Each row is a point on a tangle of strands that fork, close into loops and nearly touch. The rows are in no order.
Points whose rows are less than 38 apart are linked; no others are. Some points are linked to none.
z57: [-37  49 -28 -27 -27  20  11   5   6  25   7  15 -30  18  15 -15   1  20
 -36  18 -11]
z521: [ -3 -27  11  15   7 -11  -9  -7 -21 -12   9   0  -8 -26 -65  46   2  -5
  24   3  26]
z357: [-39  48 -41  -9 -30  15   0  -3 -22  36  -8   4 -31  11  -5 -11   4  13
 -28   4  17]
z607: [  5  23 -26 -20 -26 -14 -21 -36 -24  -5  -7  23   8  10 -21  11  -2   3
  15  18   8]
z589: [ -3 -37  25   1 -19  -5  12  32   9 -23  16 -43 -18   3  69 -39 -35  12
 -41   7   5]
z170: [ 17  -6 -29 -12  -2   2 -17 -31  -3  -1 -15   4  20  -1   6  18  -1  -6
  15  -7   3]
z232: [-26  29  -7 -27  -5  19   8  19  12  28   2  19 -19  12  10 -15  -2  18
 -20   8 -11]
z718: [-25  21 -20 -17  -8  17  -1  -4  -7  23 -10  15 -30  16   1  -8  -1  27
  -7  -9  -3]
z992: [-34  32 -28 -23 -16  15   0 -17 -10  14  -7  18 -38  18   1 -12   2  30
 -11  -9  -1]
z557: [ 25 -61  27  32  18  13  10   9  -4  23   2 -13   0  -7 -27  28   2 -25
  24 -32  17]
z74: [ 12 -21 -19   2   7   0 -14 -20  -9   4 -18   0  21  -4   2  23   2  -6
   9  -8   2]
z205: [-25  -7  10 -17  -3  -4  10  47   4 -20  21  -4   0 -12  30 -19 -13 -14
 -35  25   4]
z75: [ 23  -6 -21 -11  12   4 -12 -33  13  -6 -14  -6  20 -14  15  17  -3  -7
  23 -13  -4]
z353: [  6   8 -33 -14 -20   7  -5 -38  -7  -6  -8  20   4  21  23  10  11   7
   4  -2  -6]
z501: [  9 -20  27  36  29 -16  13  13  35 -32  31  -6  32  -6  28 -18 -21 -12
   5 -20 -36]
z792: [-36   8 -13  -1  -3   8   8  12  -6  29 -19  -6 -22  -4 -15  10  -1   8
 -24  -9  -3]
z868: [-37  21  -2  23 -14  -5 -25  12 -41  13 -19  -4 -28 -24 -71  11  35  -8
  -9  25  48]
z935: [ -8  -7  25  -6  19   0  28  36  12   7   1   6  -6  -4   6 -11  11  -1
 -12   3 -10]
z387: [-32 -38  12   9 -33  11   9  44 -10 -24   9 -32 -18  15  46 -38 -20 -17
 -44  14  18]
z295: [-43  13 -20  11  -7  -2 -13   3 -22  15 -24 -10 -22 -12 -41  11   3   4
 -16  -9  17]
z338: [-24   0  11  -6   3   8  28  40  12  13   7  -7 -16  -4  -3  12   5 -13
 -22   5  -5]
z239: [  9  11   3  18  31  -4 -15 -14   6  -4 -20  10  28 -25 -72  45  12 -30
  40  13 -19]
z241: [  3 -12  31   9  17  -2  30  34   7   4   3   7   0   1   8 -14  16  -7
  -5  -4 -12]
z787: [ -6  21 -26 -20 -28 -14 -21 -36 -27  -8  -8  29  -7  10 -18  12   1  17
  12   6  17]
z452: [  5  14  -6  -9  -3 -15 -32 -16 -26   3  -6  18   9 -15 -50  26  -6   8
  18  17  21]
z248: [-28 -42  16  11 -32  13  19  47  -7 -13   4 -40 -26  27  51 -49 -19 -13
 -50  10  16]
z433: [ 14 -35 -10  11   6  -6  -3 -16 -14   1 -18  -3  20  -8  -6  31   8  -7
   6 -11   4]
z908: [  2   9  11 -25  -9  -6   7  26  -3 -11   8  -2  14   8  54 -66 -24  -2
 -14  21  -3]
z365: [ 10  31 -25 -26  -6  -6 -16 -39   1  -9 -10  18  19  -2 -36  16   4 -16
  33  17 -13]
z256: [  9  47 -16 -16 -22 -15 -21 -36 -19   0   0  26   3  -1 -46  19  10   7
  22  36   0]
z886: [  2 -13  21 -10   7 -10  21  30  -4 -23   7 -24  15  -8  49 -49 -28  -3
 -21  17  -1]
z93: [ 12 -41  -2  20   7  -5   6 -16 -13   1 -12  -8  13  -9 -12  34  15 -10
   5 -13   5]
z511: [ 10   2   9  11  17 -17  -7  -9 -19   0  -2   8  16 -26 -73  52  14 -10
  28  27  13]
z101: [ 22 -37  -2  14  15  -3   2 -20  -5 -16  -4 -21  24 -24 -42  45   9 -39
  32  -2  16]
z53: [ 32 -56  47  46  28  11  16  37   7  27   6 -14  10  -9 -18  24  -1 -37
  21 -40   9]
z895: [ 16 -21  29  29  34 -21   9   7  33 -31  30  -2  37  -3  34 -23 -29   4
   8 -17 -33]
z483: [  4  41   0  -1   2  -4 -37  -9 -19  16   1  23  -7 -31 -62  41   6  15
  22  31  16]
z180: [ -2 -39  11  15   7   3  17   0 -11  11 -11   0 -16  -8 -17  24   6   3
   5 -19   3]
z586: [  7 -13  31  30  16  -2  22  27  11  -2   5   7  14   6  18 -10  17 -11
  -3  -8 -15]
z647: [-34  21 -11 -39 -39   7 -12  37  -2 -12  19  15 -10  21  48 -41 -27  -1
 -44  34   2]
z750: [ 20   3 -16 -17  19  -4 -23 -29  11 -13 -22   4  26 -24 -26  16  -2 -18
  46  -7 -12]
z417: [ 49  13   6  -8  23  -6  14 -40  31 -17  27   2  31  31  46 -21  13  29
  14  -5 -31]
z399: [ 30  22 -17 -26   5  -5   6 -47  25 -24  -4  10  10   3  51  -3  20  34
   5  -2 -24]
z739: [-42  48 -39  -8 -35   0 -18  -3 -38  35 -17   3 -34   1 -29 -20  14   8
 -22  10  39]
z660: [-19 -14  12 -18  -8  -8   7  40   2 -26  14 -17   0 -16  45 -35 -23  -6
 -35  22   6]
z618: [ 31 -38  16  37  22   4  14  -9  25  -2  15 -25  13 -10   3  33  13 -25
  10 -32  -4]
z714: [  1  -5  25  -8  12 -13  22  34   1 -20   8 -13  17  -7  36 -49 -15  -9
 -11  13  -1]
z126: [-24 -11  -5   2   4   3   0  -3 -14  10 -22   4 -22 -11 -21  11  -1  19
  -4 -18   1]
z290: [ 11  -9  -4   0  24 -11 -13 -18   9 -16 -20  -4  34 -30 -45  33   5 -31
  36   1  -8]
z791: [ 49 -31  27  16  48 -13  20 -23  30 -12   9 -32  23 -14   9  28   9   2
  19 -31 -11]
z192: [ 16 -56  18  23   7  11  13  -3 -11   8   2 -10  -6 -13 -34  34   6 -16
  24 -26  19]
z567: [ 48  22  -3 -16  12  -3  17 -55  16 -19 -12   1  23  11  38  -7  14  24
  30  -9 -26]
z690: [ 16 -28   1  26  14   0   3  -8   8   2  -9  -4  15  -2  14  25  16  -6
  -3 -17 -11]
z711: [ 30 -32  10  11  30  -1   5 -20  14 -32  -9 -25  22 -40 -48  39   9 -42
  52 -16   3]
z206: [ 30 -72  22  36  22  16   6   7  -6  22   4 -20  10 -16 -32  37  -1 -29
  29 -34  23]
z793: [ 40  -2  11   5  31  -4  -4 -15  39  -4  29   4  28  12  37 -13  -4  22
  11 -16 -22]
z157: [ -3  11 -21  -5 -20  12   6 -25  -4   0  -5  32  -8  35  33  -8  24  25
  -9   3 -15]
z466: [ -2  41 -33 -27 -29 -26 -16 -48 -15 -19 -14  27  12   8 -13  13   9   7
   9  27 -10]
z598: [-24  17   3   4 -17   6  31  38 -21  32   7  -7 -18   0 -11  22   1  -2
 -40  15  12]
z88: [ 10   2   5  17  27 -11  -5 -15   4 -10 -14  -2  31 -27 -71  48  17 -33
  39  14  -8]
z796: [-32  18 -17  -1 -11  -2 -41  -6 -23   2 -15   8 -21 -13 -40  14  -3  14
   0  -4  23]
z98: [-17  25  -6 -47 -29   2   2  21   7 -13  22  18 -11  11  51 -58 -20   4
 -25  32  -4]
z310: [ -5  14   9 -32  -3  -3   7  30   7  -3  12  15   4   4  40 -62 -14   1
 -14  21  -6]
z945: [ 11   1 -12  -4   8 -15 -20 -17 -11  -3 -15   6  34 -15 -48  32   1 -16
  22  13   6]
z932: [ 16 -12   7  12  25  -9   1 -12   3 -18 -11  -4  30 -26 -70  48  16 -40
  42   9  -2]
z396: [-10   3 -12 -10 -10  14   0 -10 -11  19 -12  24 -20  22  12 -10   4  26
  -1  -9  -5]
z39: [ 10  26 -26 -22 -19 -11 -20 -36 -12  -6  -6  20  15   4 -27  17   2  -8
  23  16   0]
z482: [  3  50 -16 -21 -28 -19 -24 -37 -23  -3   2  32  -9  -1 -38  16  10  21
  12  36   4]
z109: [-25  51 -20 -14 -34  -5 -44 -22 -20 -12  -4  27 -34  -3 -36   6   7  18
   4  15  18]
z244: [-42  52 -35  -8 -36   5 -33 -14 -25   5 -16   6 -40   6 -29 -10   9   9
 -10   2  24]
z584: [  4  24 -11 -14 -12 -13 -32 -22 -25   6   0  23   6  -2 -47  19  -5  11
  20  19  18]
z553: [ 39   0 -15 -24  21   4  -6 -39  19  -9 -16  -2  13 -13  17   8  -1   2
  34 -17  -8]
z897: [ -8 -36   4  12   5  -4   7  -6 -20   3 -13   1 -14 -11 -28  21   3  10
   5 -16   8]
z948: [-22  28 -12  -5 -10  -5 -49  -7 -21  -2  -7  16 -19 -13 -46  18  -3  12
   6   3  24]
z905: [ 31  -4  -8   1  19   7 -12 -22  30   2   7   0  16   1  37   7   6  11
   8 -20 -14]
z730: [ 25   9   1 -10  23  -5 -24 -32  19 -10 -16  28  19 -23 -45  10   7 -13
  63  -3 -23]
z367: [-17 -12  -2   5   1 -15 -22  -8 -22  -7 -11   6 -12 -21 -46  26  -2  12
   8  -6  19]
z377: [-32  37  -9 -10 -26  10   6  42 -21  34   7  12  -8  12  10  -2 -10  12
 -49  27   7]
z177: [-32  54 -23 -25 -39  20  11  21  -3  26  14  21 -20  25  21 -14  -2  16
 -44  30  -5]
z772: [  3 -29  29  18  14  10  29  22   6  11   2   0 -17  -3 -11  10  15  -9
   7 -18  -1]
z210: [ -8   0  -4  -1   2 -18 -32  -8 -25  -1 -10  13   1 -21 -49  26  -5  11
  12   5  19]
z379: [-31  15  -6  -6  -2   8  19  26  -1  29  -9  -4 -17  -1  -5  12   1   5
 -30   3  -9]
z782: [-37  43 -31 -18 -31  -3 -17 -29 -21  -7 -12  21 -45  11 -10  -9   6  32
  -9  -1   8]
z591: [ 16  -7 -13  -8  20  -6 -18 -24   7 -15 -24  -5  31 -26 -33  24   4 -25
  34  -1  -8]
z233: [ 24 -32  47  33  24  11  28  41  11  14  14  -9   2   2  -5   4   3 -33
  22 -25   4]
z221: [ -4 -30  19  -6 -12  -8  15  30   1 -25  11 -36  -5  -5  62 -40 -31   7
 -36  12   7]
z685: [ 40 -45  31  46  34   4   9   9  36   7  31 -28  18  -9  -3  35  -1 -35
  25 -44  -3]
z980: [  4   0 -25  -8 -14   8 -10 -28 -15   6  -9  21   4  20  12   7   6  13
   5  -7   3]
z827: [-15 -45  28  25 -24  17  20  65  17   5  11 -53 -31  36  53 -50 -26 -18
 -42 -10  12]
z140: [ 15  -3  -9  12   3  15 -12  -9  14   9   1  15  14  21  33   2  15   4
  -5 -12 -14]
z374: [-43   8 -18  20  -8   1   0   0 -27  13 -20 -20 -26 -12 -48  12   7  -3
 -19 -10  20]
z825: [-38  18 -22  -6  -7  11  -8   5 -11  24 -22   1 -24  -1 -15   2  -5  14
 -16 -13   6]
z762: [-15  33  -3 -35 -13  11  14  10  12   7   8  31 -16  24  29 -46  12  21
 -20  21 -19]
z942: [ -2 -12   3   2   9   8   3   5  -7  23 -17  16  -7   9   8   0   8  17
  -7 -13  -6]
z183: [ 38 -53  45  55  32   8  11  32  16  21  16 -20  21  -6 -11  28  -3 -43
  22 -43   4]
z790: [  4 -51  40  19  -9  -5  25  52  30 -13  31 -53 -27  32  66 -38 -43   7
 -36 -18   5]
z112: [-33  26  -3  -9 -16   4   9  50  -8  22   5   8  -3   6   8   5  -6   0
 -48  27   1]
z572: [ 10 -58  36  12  -7   7  18  45  19 -10  34 -57 -15   8  52 -32 -47  -7
 -21  -8  18]
z659: [ 16  17 -25 -22  -3   3  -1 -43  21 -21  -1  15   4   8  51   2  20  28
  -1  -1 -23]
z326: [ 12  18  -5   2  17 -11 -19 -16 -11   6 -14  11  31 -15 -61  37   8 -18
  30  22  -4]
z287: [-12  -1   8  -5  10  11   9  16   4  25 -13  15 -11   8   5  -9   6  19
 -10  -7 -12]
z789: [-19 -39  23  15 -30  18  30  65   7  11   7 -49 -37  37  55 -54 -21 -16
 -48  -1  13]
z982: [ -6  24   2 -22 -11  10  14   6   9   7   5  34 -12  31  32 -46  16  17
 -14  16 -20]
z174: [-21  37  -7 -43 -17  12  10  19  14   6  17  28 -18  17  27 -40  -2  13
 -27  28 -14]
z402: [ 11  21   8  14  25 -12  -9  -9 -18  14  -9  10  14 -29 -74  53  15  -4
  29  30   5]
z398: [-22   2 -18 -11  -6   2 -22 -16 -23  10 -15  15 -19   3 -16   4  -6  25
   5 -13  13]
z775: [-29 -14  -7  11   0  -5  -9  -4 -20  -5 -14  -5 -22 -20 -45  23  -2   9
  -2 -13  14]
z783: [-40  30 -11  18 -15  -3 -34   7 -41  16 -24   5 -24 -20 -66   7  32  -6
 -10  22  42]
z725: [-19  19 -24 -22 -24   2  -5 -32 -21  -1 -12  29 -26  21   5  -6   4  36
   0  -5   5]
z702: [ 45   2   0  -9  28   5  -3 -31  29  -3   9  -3  18   5  37   1   4  20
  21 -19 -14]
z195: [-16  25 -13 -24 -13  18  16  -5   0  15  -1  29 -28  30  20 -23  12  32
 -15   8 -14]
z841: [ 22 -19  24  18  38 -18   2   1  36 -20  34   7  40   3  34 -30 -26  11
   8 -15 -33]
z728: [ 38  23 -14 -28   8  -8  13 -53  13 -22 -18   7  14   1  42  -6  16  27
  26  -3 -24]
z470: [ -6 -19  18 -17  -7 -12  11  33  -3 -24   9 -24   2 -10  58 -42 -31   3
 -31  18   6]
z275: [ 36   9 -16 -26  15   5   0 -45  20 -10  -7  -1  11  -5  29   4   4   8
  30 -15 -10]
z52: [ -4 -18  30   6  17  10  35  33  10  13   4  -2 -22  -6 -12   7  11 -12
  -1 -13  -5]
z472: [ 56   7   4 -12  30   0   8 -39  21  -5   2  -6  27  13  32  -4   7  22
  31 -20 -15]
z430: [-14  30  -2 -49 -31  -8  12  13   5 -17  15  23  -9  15  54 -70  -7  13
 -25  34 -13]
z642: [-11  30 -21 -24 -32 -14 -21 -32 -28 -10  -8  33 -20   7 -17   7   2  27
   6   8  15]
z58: [ -8 -40  29  11 -21  -1  16  40  20 -21  17 -48 -30  17  69 -43 -29  12
 -44  -5   5]
z51: [  8 -12 -21  -1  -7   7 -13 -19 -11  12 -13  17   6  13  16   6   8  10
   3 -11   1]
z220: [-31  20 -11  11 -24  -4  24  22 -36  39 -11 -11 -26 -16 -26  14   0   6
 -36   7  22]
z280: [-36  21 -19   5 -26  -7  11  17 -41  40 -16 -10 -26 -19 -33   6   6   9
 -31   4  30]
z252: [-41  28 -33  -8 -16   6 -22 -10 -19  17 -16   1 -31   2 -22  -4  -3  14
 -11 -11  14]
z458: [  8  12 -29  -9 -15   7  -2 -38  16 -16   1  21   2  21  47   3  23  19
 -11   2 -22]
z593: [ -2  28   3 -12 -15   7   9   4  11  -7   8  27   4  33  35 -59  15   5
 -11  15 -24]
z5: [-27  12   4 -10   3   7  21  38  10  18   2   1  -9  -4   2   6   2  -4
 -34  11  -8]
z914: [  3   0  20  11   6  -6  13  21   7 -25   1 -22  35  12  47 -57 -32 -13
  -7   2 -24]
z321: [ 10  52 -16  -6 -10  -4 -17 -35  -7   6  -4  28   9   1 -55  23  18  -5
  30  33 -12]
z316: [-34  13   4  -9 -15   0   9  54  -9   3  12   7   0   6  16   1  -8 -10
 -49  31   3]
z596: [ 39 -72  17  42  27  13   2   6   2  18   5 -30  23 -20 -33  44  -1 -37
  29 -36  22]
z15: [ 12 -17  22  -1  -1 -14  22  18   0 -20  -1 -48  26  13  61 -51 -40   1
 -20  13  -7]
z611: [ 29  -8  20  12  36 -14  -6  -8  40 -14  34   8  33   6  38 -25 -17  17
   9 -18 -29]
z664: [ -1 -61  31  32  -7  15   9  66  21   1  22 -64 -20  16  47 -34 -43 -15
 -34 -18  17]
z744: [ 56 -33  33  20  54 -17  28 -19  32 -12  21 -29  37   3   9  19   5   3
  22 -32 -21]
z25: [ -1 -63  34  25  -3  20   6  56  18  -6  26 -61 -15   6  47 -28 -48 -15
 -27 -13  24]
z831: [  4   2  19   8  10  -9  19  25   2 -19   4 -13  33   6  37 -56 -20 -11
 -11  11 -14]
z255: [ 12 -31  11  25   9   1  12   1  -1  10  -8   4   7   0   6  15  17   0
  -2 -16  -7]
z959: [  7 -38  22  22  10   6  24   8  -4  11  -3   0 -11  -1 -10  18  17  -3
   5 -21  -1]
z764: [ -1 -43  10  14   4  -3  -1  -9 -19 -10   6  -6 -10 -20 -56  40   0 -10
  26 -13  26]
z198: [ 53 -26  31  18  60 -24  25 -17  29 -13  18 -21  51  14  17   8   0   7
  20 -26 -26]
z967: [  8 -16  27  -2   3 -15  24  22  -5 -23   5 -41  20   3  53 -48 -31  -5
 -17  16  -6]
z142: [  8  25 -33 -33 -13 -12  -8 -49   8 -23 -13  16  11  -5  -5  12   8  -7
  28   6 -14]
z722: [-23  28 -14 -29  -9  21  10   7  11  21   2  23 -28  21  16 -22   7  26
 -16   8 -14]
z590: [-20  16  -9 -46 -32   6 -10  27   3 -15  19   9 -13   9  59 -57 -27   2
 -33  31   0]
z748: [-35  57 -26 -12 -38  -3 -44 -22 -21  -8  -8  16 -40   1 -33   0  12  15
  -3   7  19]
z333: [  7   6   4   8   3  14  -2   9  10  13   2  26  11  27  27 -27  14   7
  -7  -4 -19]
z573: [ -9  33  -2 -41 -24  -5  19  10   6 -12  16  29  -8  20  45 -71   0  12
 -19  29 -19]
z427: [ 11 -17  18   2   1  -9  27  18  13 -25  -5 -56  34  26  64 -48 -47  -3
 -21   5 -25]
z323: [ 30 -24  11  21  32  -4   3 -12  31  -3  11 -17  20 -14  20  22  12   2
   1 -27 -14]
z394: [ 25  15 -28 -29   1   1  -3 -48  19 -18 -10   7   5  -3  28   8  11   8
  24  -8 -14]
z77: [-40  14 -14  19 -20  -9   4   9 -35  21 -15 -18 -24 -18 -57   9  14  -8
 -17   1  36]
z807: [-17  37  -8   2 -12  -1 -55  -7 -18   0  -2  19 -20 -23 -53  25   3  13
   7  17  22]
z986: [-40  26 -21  10 -13  -2 -30   0 -26   9 -22  -3 -21 -13 -46   5   8   4
 -11  -3  24]
z638: [-24  31 -25 -21 -28  -7 -15 -33 -26  -9 -11  29 -30  14  -4  -4   4  35
   0   2  11]
z577: [-39  30 -28   2 -27  -4  -4  14 -44  42 -20  -4 -26 -16 -33  -7   9   9
 -29   9  39]
z413: [ 12  33   6  11  21  -7 -15 -13 -22  22  -9  16   9 -30 -75  49  15   5
  29  31   2]
z950: [ 13  31  -6  -4   9  -9 -24 -18 -13  13  -8  18  24 -12 -64  30   5  -7
  29  28  -2]
z28: [ 41 -54  34  55  42   5   6  18  33  15  25 -32  24  -9  -5  36  -7 -41
  20 -49   1]
z418: [ 12 -16  21  39  18  -5  11  14  22  -8  12   1  21   3  23  -2  14 -14
  -5 -18 -23]
z103: [-31  43 -15 -43 -33  13   6  26  10   2  23  25 -18  17  28 -30  -7   9
 -38  34 -10]
z570: [  8  -2  -6   9  -4  18  -5  -7   5  11  -3  23   9  25  28  -6  15  11
  -4  -9 -13]
z304: [ 41 -43  13  16  33   3  12 -23  20 -13   4 -40  16 -30 -13  40   8 -28
  34 -31   1]
z86: [  5  14   8   0   2  10   3  22   8   9   1  26   9  21  26 -43   9   6
  -8   3 -15]
z187: [ 36 -51   7  23  24   9   9 -18  13  -4   9 -38  16 -23 -23  44   5 -40
  32 -29  10]
z566: [-29  10 -19  -9  -3  16  -6  -2  -8  26 -16  11 -29   4  -6  -5  -6  24
  -8 -14   1]
z644: [ -9  50 -13 -17 -27 -12 -35 -29 -21  -8   4  30 -26 -11 -40  14   8  24
  10  25  13]
z485: [-42  53 -45 -12 -39   8  -7  -9 -31  30 -14   2 -36  13 -11 -19  11  11
 -24   6  28]
z384: [-10   9 -22 -16 -19  10  -2 -24 -19   7  -9  28 -23  25   9  -6   5  31
   2  -6   1]
z474: [ 22 -43  45  33  24  10  23  35   8  21  13  -8   2  -3 -13  13   3 -29
  20 -35   8]
z505: [ -2  17  12 -15   2   3   8  30   4   3   7  19   9  16  29 -57  -3   1
  -9  15 -12]
z331: [-27 -32  11   2 -20   5   6  41  -4 -29  17 -30 -13   2  48 -27 -21 -14
 -37  17  14]
z729: [  9  -6 -20  -9   0 -12 -24 -22 -19   1 -16   9  26  -7 -30  27  -3  -7
  18   5  12]
z880: [-37  15  -7  19 -21 -12  -5  10 -37  21 -12 -11 -32 -26 -71   5  27  -7
 -12  12  50]
z311: [ 21  -4 -17   1   4  12 -14 -21  18   7  -3   8  14  10  31  14  10   3
   6 -12 -11]
z502: [ -7   1 -16 -10  -9  -3 -24 -17 -25   5 -15  19 -11   1 -20   9  -6  19
  10  -8  18]
z315: [ -7 -40  30  17 -18  -1  20  52  28 -17  21 -47 -35  32  70 -44 -34   5
 -46 -13   0]
z517: [ 25  10  -4 -19  17  -6 -19 -36  14 -18 -21  21  16 -17 -30   4   2 -14
  59  -6 -20]
z285: [ 39 -28  18  20  41 -10  14 -18  30  -7   9 -25  19 -15  14  28   8  -2
  15 -27 -12]
z209: [ 32 -16  18  24  45 -15   2  -4  39 -11  26  -4  33  -3  30   1   0  11
   2 -21 -24]
z852: [ -6 -29  -2   7   3 -14  -7 -14 -26  -2 -15   7  -4 -15 -34  31   3  10
   8  -9  16]
z325: [ 12 -49   8  18   5  -4   9 -13 -18  -5  -2  -9   3 -15 -41  38   4 -17
  22 -13  22]
z148: [-40  33 -19  13 -15  -4 -37   4 -33  18 -25  -2 -22 -15 -54   2  21  -3
 -11   8  36]
z328: [  2   9 -27 -10 -22  10   0 -35  -1  -7  -9  28  -3  30  34   4  21  19
  -6   3 -13]
z422: [-39  48 -33 -15 -26  20   8   2  -3  34  -2   5 -30  17   8 -10  -2  16
 -29   6   1]
z862: [ 20   7   3   2  32  -1 -27 -25  20  -7 -19  28  24 -28 -55  27  10 -15
  59   1 -26]
z37: [-29 -26  12  -1 -21   5  10  50  -7 -28  24 -19  -7   4  32 -17 -20 -27
 -36  22  21]
z462: [ -3  47 -27 -25 -33 -29 -17 -43 -23 -11  -9  31   1   2 -25  11  10  17
   5  30  -1]
z156: [  3 -13  10   7  10 -18 -11  -8 -22 -12   3   4   9 -28 -69  44   6  -4
  23  15  19]
z704: [ -2 -15  -5   4   2  11  -4 -10 -13  19 -16  19   0  12  10   6   8  16
   0 -13   1]
z347: [ 22 -27   4  12  22  -3   4 -18   5 -25  -8 -16  28 -29 -57  46  12 -43
  45  -3   7]
z16: [ -9  47  -6   2 -11   3 -51 -11 -17   9   0  26 -19 -29 -55  36   9  11
  14  27  17]
z734: [-12   2  23 -14  13  -4  23  41  12  -4   9   2  -3 -11  16 -19   2  -6
 -15  14  -5]
z655: [ 43 -24  29  18  56 -22  13 -11  37 -13  28  -9  45   5  25  -1  -3  13
  11 -24 -26]
z682: [-21  15  -1 -17   7  14   6  21   8  28  -7  13 -17   7  10 -12   1  19
 -19   0 -14]
z204: [ 20 -46   2  18   7  -2   7 -17 -14 -10   2 -16  16 -19 -39  41   7 -29
  28  -8  22]
z270: [ 13   5   3   3  35  -5 -21 -19  13 -10 -23  19  25 -27 -62  34  10 -23
  52   4 -23]
z984: [ 13  40   2   3  12  -5 -29 -11 -20  25  -3  20   2 -29 -68  42  10   9
  25  32  11]
z351: [-40  42 -33   1 -25  -3 -19   4 -38  33 -23   0 -28  -9 -36 -13  13   6
 -19   6  37]
z599: [-12  18 -13 -13 -15  17  11 -16  -4  10  -5  36 -21  33  24 -20  19  33
 -10   6 -16]
z931: [ 29 -46  12  34  11   6  16 -13  10   2   6 -19  10  -7  -2  36  15 -24
  11 -27   1]
z606: [ 22 -48   9  28   6   3  16  -9  -2   4  -1 -11   6  -6  -7  32  16 -19
  11 -21   5]
z894: [ 19 -13  16  33  29  -8   1   6  36 -10  18  -3  25   0  29   0   3  -2
  -4 -21 -27]
z913: [ 12  31 -12  -8  14   3 -24 -37  17  -7 -10  29  13 -12 -52  22   7 -17
  48  12 -26]
z603: [ -1  34 -38 -30 -23 -18 -10 -49   1 -20 -16  21  13   0  -4  11  10   0
  15  15 -14]
z924: [ -4 -47  32  30 -15  14  16  69  28   3  18 -57 -27  30  54 -42 -40 -18
 -39 -18   9]
z214: [  3  -7 -17  -5  -4 -11 -24 -19 -27   5 -16  15   9  -3 -22  19  -6   7
  14   0  15]
z780: [ 39 -59  12  32  25  14   4 -10  10   9   8 -35  19 -24 -28  44  -1 -43
  34 -33  16]
z533: [ 14 -56  40  20  -6   1  18  49  26  -7  31 -56 -21  26  58 -33 -46   3
 -30 -18  10]
z578: [ -1  29   4 -12 -19   3  13   8   9 -16  13  15  13  28  46 -72  -1  -6
  -9  18 -25]
z547: [ 28   2   3   6  19   5 -14 -14  38  -5  23   8  19   6  40  -7   4  13
   2 -15 -22]
z155: [-15  -9  20  -2  10   9  35  34  13  12   7  -6 -23  -7  -9  14   7 -14
 -10  -4  -6]
z330: [  6 -17  23   8   9  -6  22  12  18 -34  -4 -43  31  15  58 -47 -51  -7
 -10  -3 -37]
z375: [ 17 -25  44  27  19   4  35  38  12   5  16  -1   0   4   0  -2   8 -23
  16 -16   0]
z875: [-41  42 -34 -21 -24  10  -8 -21 -16   7  -8  14 -44  13  -3 -10   6  28
 -12  -5   4]
z628: [ 36 -36  10  12  30  -1   9 -26  16 -26  -8 -35  18 -41 -26  37   6 -32
  45 -24   3]
z238: [ 10  26 -17 -17   5  -2 -23 -32  13  -8 -12  19  22 -11 -46  19   6 -20
  42  12 -18]
z604: [  4  21   9 -16 -10  -1   8  11   4 -13  10   0  18  19  52 -74 -16 -11
  -6  15 -13]
z278: [ 16  15 -34 -26  -8  -1  -8 -47   9 -19  -9   9   8  -1  16  13   5   0
  21  -3 -11]
z227: [ 50   7   6  -7  29  -6   4 -30  34 -10  30   2  27  22  42 -19   6  24
  18 -11 -26]
z529: [-40  38 -33  -5 -23   3 -33 -13 -22  12 -17   5 -33   4 -27  -3   1  11
  -5  -6  18]
z564: [-35 -20  16  -1 -22   6  11  55 -19 -23  23  -9  -9  12  24 -11 -15 -23
 -37  26  22]
z194: [ 25 -26  -1  22  24  -1  -1 -16  22  -1  -3 -14  22 -10  19  26  11  -5
   0 -22 -10]
z695: [-29 -41  19   7 -36  11  30  58  -5   5   1 -41 -36  35  53 -58 -14  -7
 -47   8  17]
z830: [ 13  43 -10  -1   4   1 -21 -29  -7  14  -6  24  14  -4 -63  29  10 -10
  34  30  -8]
z312: [ 54  13  -1 -15  20   0  11 -50  18 -14  -5  -3  23  13  33  -4  13  22
  36 -17 -20]
z774: [-30  51 -20 -17 -33  20   6  27 -15  39   9  16 -18  18  12  -9  -6  14
 -42  23   1]
z169: [-35  -3   9  -5 -18   2  13  55 -16 -12  21  -2  -3   9  17  -2 -10 -16
 -42  32  14]
z226: [-14  -2  17 -17  10  -7  21  45  10 -13  14  -2  -1 -14  23 -25  -8  -9
 -22  19  -3]
z131: [  0  -7  22  13  10  -6  16  14  11 -34  -1 -32  36   9  50 -50 -38 -12
  -5   0 -29]
z154: [-30  -4  -6   4   7   7   8   9  -6  17 -19  -3 -25  -9 -19  13   1  11
 -13 -16  -2]
z181: [ 38 -41  26  42  31   7  12  -4  34   2  26 -30  13  -9  -1  34   5 -31
  19 -35  -1]
z486: [-33  33 -13 -37 -36  12  -8  35   4  -7  23  19  -9  21  40 -37 -17   2
 -42  38  -3]

A fork is a point with three links, a tip a point with one. Leave the first point through the second and follow the links. Name the first fork or tip that comes.
z330 / z427 | z886
z278 / z142 | z482
z187 / z780 | z325
z338 / z155 | z959
z321 / z830 | z398
z312 / z567 | z328
z511 / z402 | z986
z181 / z685 | z375

How many points has the smallest loop of links through each point below? Write 0 if it is on no loop.
z304 | 13
z353 | 13
z77 | 8
z427 | 9
z611 | 0
z396 | 8

A piece is all that can be reached along the links. How many separate loops has the piece of each point below (a circle has one, a figure eight two, a Y none), and how many tips (points with one link)?
z924 | loops 2, tips 7
z711 | loops 2, tips 1
z659 | loops 1, tips 3
